Each row is a point on a landscape with many valleys, with its height.
A ball rolls from a point to the lowest of its 2 nearest points, and stops where none of them is lower. Distance is the straight distance between rows; heights are no part of it.
(209): [114  91 147 165  97 119 100 155 100 137 143 119 129 130 121 116 127 106
 146  90 117 129]  h=21.8
(663): [123 112 144 154 127 110 116 147 134 153 123 102 130 109 159  66 118 109
 138 127  97 122]  h=41.9
(973): [100 119 186 116 117 116 105 184 126 131 155 122 185 126 183  86 146  66
 233 159 138 128]  h=33.4
(81): [127 158 105 122 160 133 105  80 150 153  76  78  39 138  23 163 144 195
  86 167 110 153]  h=36.4
(58): [119  98 145  82 107 124 171 143 175 136 154 168 164  91 184  89 120 120
 136 119 114 119]  h=22.8
(59): [165 114 135 140  98 127 119 127 136 116 144 134 150 144  96 166 119 119
 101 109 122 150]  h=50.5
(896): [138 174 121 124 123 127 145  95 183 117 104 121 111 127 126 106  85 147
  77 161  90 122]  h=67.6
(195): [118 108  75  79 116 154 181 121 118  89 109 210 174 127 169 160 134 170
 154 109 160 141]  h=19.7
(597): [117 129 123 162 180 129  83 130 115 167 128  88  91 125 139 101 145 116
 139 132 126 102]  h=49.2
(126): [188 140  62 159 192 187 109  65 136 121 121  97  99 129  87 208 139 169
  74 139 159 181]  h=12.6
(542): [101 104  50  95 120 148 160 131  72 112 101 202 144 103 171 147 149 164
 149  80 151 147]  h=10.3
(39): [145  66 124 192  82 128  94 155 108 120 163 130 154  98 134 178 113 128
 105  76 117 159]  h=32.6
(45): [129  52 110 175 103 135  98 196  80 125 166 160 144  75 130 212 116 149
 123  76 146 176]  h=30.0
(1079): [118 174 167 132 163 115  92 147 123 161 126  88  92 140 121  95 142  98
 149 155 129 108]  h=51.5
(202): [113  80 130 129  66 125 110 168  78 130 165 169 162 114  98 170 168 140
 145  67 127 162]  h=25.0
(427): [107  70  80 103 143 143 141 137  71 148 109 175 119  79 157 137 168 147
 153  82 146 137]  h=19.9
(287): [130 138 140  93 103 115 181 110 151 129 103 156 124 142 114  98 107 154
 106 150 118  97]  h=64.7
(186): [109 148 194 120  75 101 165 143 186 126 131 116 135 157 133  99  81  98
 154 141 139 112]  h=35.8
(850): [102 125 115  50 114 133 189 131 118 123  99 190 154 138 152 108 147 150
 171 140 168 106]  h=30.9
(469): [121 229 104 124 181 128 126 123 174 143 127  79  88 113 146  96 124 110
 139 190 111 103]  h=50.4
(972): [113 124 184 149  69 110 114 172 154 135 145 105 165 126 165  73 109  72
 156 126 115 132]  h=38.8
(809): [116 136 149 144 137 134 117 154 156 133 150 102 155 136 174 101 131  71
 174 157 127 110]  h=27.5
(215): [116  98 163  82  95 126 171 149 144 147 111 153 133  83 168  62 118 125
 153 127  94 103]  h=18.6
(36): [128 108 141  98 156 140 169 146 141 154 152 128 118 133 147 109 152 107
 124 124 118  98]  h=53.4
(231): [165  96 114 131 145 152 120  80 154 159 111  81  94  78 118 127 123 147
  65 111 120 126]  h=44.6
(426): [118 146 155 125  85 116 131 137 131 116 144 138 158 173 103 137 110  96
 118 133 132 132]  h=52.0
(290): [143 157 153 125 115 144 137 131 166 163 172  85 104 148  88 134 141 100
  97 145 129 129]  h=56.4
(720): [114 168 172 113 115 108 148 130 140 151  82 116  48 157  65 130 118 166
 106 155 112 105]  h=61.5
(256): [130  70  94 174 150 120  68 139  79 153 141 138 109  88 159 172 144 132
 130  78 152 122]  h=29.2
(249): [169 151  87 144 171 168  92  78 145 118 120  81  88 110  59 189 124 149
  52 158 128 183]  h=23.7
(323): [131 170 125 170 137 126  98 146 144 114 160  91 148 130 154 131 104  73
 135 161 132 117]  h=23.5
(206): [137 176 105 168 141 149  96 107 122 100 140 109 130 163  89 177 121 120
  83 136 123 156]  h=21.2
(807): [100 193 200 121 134  89 120 164 116 155 113  91  85 173  79 104 135 119
 148 150 129 125]  h=53.5
(315): [101 100 167  63  61 124 146 163  96 121 107 188 136 130  91 114 143 152
 157 115 117 126]  h=17.3
(53): [135 188  95 190 166 133  88 128 129 104 149 123 144 157 138 159 138 101
  99 139 147 138]  h=26.7
(1017): [163  70 124 168 109 147 115 157 134 119 151 139 159  61 171 182  99 134
  92  93 108 164]  h=35.0
(70): [109 104 123  72 121 164 142 165 110 162 171 179 152 109 154 121 195 125
 185 108 138 121]  h=30.6
(38): [107 127  96  69 111 147 188 125 127  80 128 202 185 130 159 129 153 132
 184 132 178 133]  h=25.8
(124): [111 130 132 108  95 132 135 131 104  93 131 166 178 158 125 139 123 127
 141 122 146 140]  h=53.3
(1015): [139 158 142 113 133 138 162 119 170 175 103 106  59 146  59 135 130 160
  71 146 126 114]  h=59.6
(251): [105 157 175 125 149 104  94 177 131 120 155  96 162 163 173  83 147  78
 217 181 132 109]  h=31.1
(794): [142 131  66 161 191 158  96  82 102 119 121 108 102 143  84 197 152 153
  86 132 159 148]  h=23.9
(760): [145 166 118 100 126 130 168  98 158  97 110 145 140 142 155 117 102 137
 117 158 127 104]  h=66.1
(953): [174  92 109 145 114 158 143 106 148 104 144 135 145  81 141 165  83 124
  73 100 110 160]  h=38.1
(380): [119 194 111 129 176 134  89  90 150 139 105  81  77 110 127 112 135 130
 100 178 111 103]  h=46.7
(393): [129  89 106 128  93 148 140 144 133 113 172 182 188  77 167 149 121 126
 132  96 140 137]  h=30.3
(908): [172  97 133 176 120 152 112 126 134 149 164  91 133 126  83 162 107 110
  81  92 120 159]  h=49.1
(959): [142 125 138 131 106 108 131 100 111 124 102 106  94 141  63 141 119 153
  92 126  94 125]  h=57.8
(104): [131 164 104 107 139 133 178  96 133 104  82 164 128 178 100 153 138 150
 129 143 155 113]  h=25.4
(568): [130 149 176 120  75 102 122 141 196 121 152  93 163 143 163  78  84  84
 138 156 107 117]  h=37.5
(917): [121 135 193 129  94  93 112 151 133 150 126  89 116 135 137  64 102  85
 144 125 107 125]  h=40.1
(223): [116  51  86 135 147 152 125 142  84 169 142 146 103  58 186 142 166 156
 136  58 137 139]  h=26.5
(1069): [125 162 128 116 134 115 153 129  99  91 111 152 157 147 153  84 137 116
 164 151 149 110]  h=24.2
(24): [109 221 152 109 155 126 141 148 190 147 125  99 116 136 154  96 118  95
 153 205 120  94]  h=52.9
(500): [124  84 116 112 113 159 155 139 116 147 167 171 144  89 155 132 162 133
 138 102 132 144]  h=27.0
(528): [131 175 123 161 130 114  88 122 107  91 128 104 143 198  60 172 117 141
 117 144 104 162]  h=15.0
(28): [148 138 127 148  72 130 147 100 172  74 157 145 200 127 133 148  82 111
  89 132 122 148]  h=31.9
(473): [145 143 113 183 118 102  76 116  93  72 137 108 143 169  75 159  83 136
 101 104  92 167]  h=8.6
(493): [132 135 172  97  87 109 194 121 148 127  78 140  85 164  75 128 110 153
 113 140 129 101]  h=63.2
(252): [125 112 115  73 142 136 171 123 110 126 101 175 120 128 155 115 147 164
 142 123 130 112]  h=36.3
(808): [116  77 137 152 157 121  75 104 115 170 115  74  79  88 152  86 141 141
 131 113 127 115]  h=46.6
(177): [111 181  97 128 166 139  94  85 150 134  77  92  51 108  75 135 133 161
  98 175 122 134]  h=42.0
(517): [131 121 149 103  62 127 148 112 178 125 138 145 175 124 136 126  87 117
  98 128 114 134]  h=29.1
(552): [109 169 177 114 110  84 118 146 106 108  93  85  99 174  48 109 118 130
 141 141 111 127]  h=55.0
(18): [126  81 115 175 138 136  94 159  91 155 164 123 136 110 146 134 154 105
 151  84 134 117]  h=25.1
(866): [154 150 142 121 125 155 136 107 150 165 136 106  90 155  35 164 137 131
  74 140 127 133]  h=57.9
(853): [140 157  82 111 165 133 167 107 113 121  77 135  82 158  87 157 160 163
 100 139 163 125]  h=34.6
(139): [140 184 153 115 136 136 156 140 177 157 138 103 111 144 131 118 130  93
 120 178 128 108]  h=54.9
(103): [138 199 152 128 109 109 118  93 173 127 123  79 114 121 113 103  73 116
  80 156  78 148]  h=68.8
(643): [126 110 127 142 168 124 118 157  82 149 155 143 148 178  95 161 178 101
 148 104 164 118]  h=37.7
(588): [142 134 123 195 125 123  81 130 113 108 149 111 162 121 169 129 103 105
 132 113 128 125]  h=18.9
(1097): [133  80 132 120 144 118 118 137 129 180 121 109 105  89 157  67 144 122
 147 115 112  94]  h=43.9
(602): [124 169 178  94 121  96 155 143 144 105 101 151 143 158 128  96 110 125
 160 164 141 110]  h=30.1
(190): [156 137 109 127 158 158 151 117 155 151 164 118 138 119 170 139 139 104
 114 133 128 106]  h=51.3
(238): [169  92 117 163 161 136 110  99 152 170 161  90 126 110 127 147 126 116
  80 111 122 127]  h=47.4
(980): [161 116 115 160 153 156 125 127 178 151 159 109 144  95 162 113 111 103
  81 139 111 135]  h=49.4
(442): [124 170 113 179 167 138 103 146 121 104 185 133 173 174 162 168 149  82
 137 142 153 124]  h=30.7
(1003): [110 168 106 100 149 113 155 121  94  92  72 174 135 179 116 114 141 132
 149 152 156 101]  h=13.4
(521): [ 96  88  80 156 135 121 105 120  74  90 108 164 136 118 166 155 122 166
 137  76 133 131]  h=37.9
(640): [102  91 133 104  55 130 140 154 101 116 134 183 140 143  77 145 158 145
 148  92 122 150]  h=21.7
(376): [126  55  86 186 137 125  96 115  54 122 113 130 106  89 154 165 128 173
 123  80 150 146]  h=33.6
(956): [139 100 123 137 132  97 101  85 120 110  86  89  85 136  84 117  89 184
  98 109  80 163]  h=59.5
(33): [144  88 139 121  94 134 151 135 174 132 162 138 150  89 162 104  89 112
 108 120  99 125]  h=26.2
(309): [108 138 155  86 171 115 159 134 138 150 124 128 112 139 144  94 143 130
 167 158 136  93]  h=51.4
(880): [120 143  73 117 198 122 124  82  94 101  66 123  79 148 109 128 156 169
 124 146 143 108]  h=42.9
(285): [123 149 127 130 150 138 114 149 105 118 166 139 164 172 130 152 169  85
 161 139 161 108]  h=34.2
(915): [103  82 103 155  70 137  94 185  80 139 164 187 171  86 131 206 145 143
 158  63 145 161]  h=27.4
(233): [169 125 112 136 146 150 116  76 134 148 104  85  71 132  33 163 131 179
  67 145 121 169]  h=31.0
(1005): [143 156 154 124  90 108 128 130 122 121 104 108  90 199  39 145 113 153
 119 129 114 140]  h=56.3
(15): [113 137 196  91  62  90 176 136 152 110 113 146 137 127 128  88  99 127
 175 161 143 115]  h=33.5
(97): [132 139 131  80 194 134 163 151 150 135 143 146 146 139 183  99 161 106
 188 149 122  86]  h=48.4
(448): [107 105 183  70  63 105 164 134 127 139  98 161 114 121 108  96 122 139
 131 112 101 118]  h=11.5
(945): [100 130 186  87  77  92 152 141 152 104 144 152 181 118 155  68 126 114
 196 158 132 123]  h=35.6
(173): [ 80 125 184 107  71  97 105 164 128  98 151 145 194 127 153  77 140  80
 208 140 144 147]  h=35.1
(75): [129 103 102  89 167 139 153 137 130 126 137 169 149  95 201  95 147 117
 166 121 135  95]  h=45.5
(1116): [113 141  83 149 206 120 104 106  92 116  90 118 107 124 150 109 135 150
 132 128 158 119]  h=39.2
(341): [134 145 111 199 104 110  72 127 110  90 130  93 150 160 139 151  74 111
 107 112 110 148]  h=14.2
(158): [122  97  92 141 201 136 116  93  98 129 112 114 103 108 190 111 155 144
 146 116 147  98]  h=44.4
(860): [175  85 122 144 149 138 118  85 150 116 115  96 122  76 134 133  82 148
  71 106  97 155]  h=41.4
(650): [130 104  89 118 181 130 168 111 111 142 120 151 107 113 168 105 146 149
 140 121 135  96]  h=41.5
(835): [107  93 156 117  93 107 132 135 103 151 114 141 127 128 119 100 127 137
 130 104 112 134]  h=17.6
(698): [136 116  69 160 201 148 105  82  95 109 121 117 110 116 140 162 154 148
 105 124 169 139]  h=32.0

Call two points neighbours if one is among the 2 nearest of the other. Go from one point of each pair to the other, from neighbour to neighbour, staying as low as possible. Name the highest point that can't be avoided.
(15) and (473) => (945)
(15) and (1116) => (880)
(448) and (473) => (643)
(542) and (448) => (256)

Write out the way that a ball takes from each point below.
(173) => (973), (251), (809), (323), (588), (341), (473)
(956) => (860), (953), (1017), (39), (45), (915), (202), (640), (315), (448)
(231) => (860), (953), (1017), (39), (45), (915), (202), (640), (315), (448)
(309) => (97), (75), (650), (252), (850), (38), (195), (542)
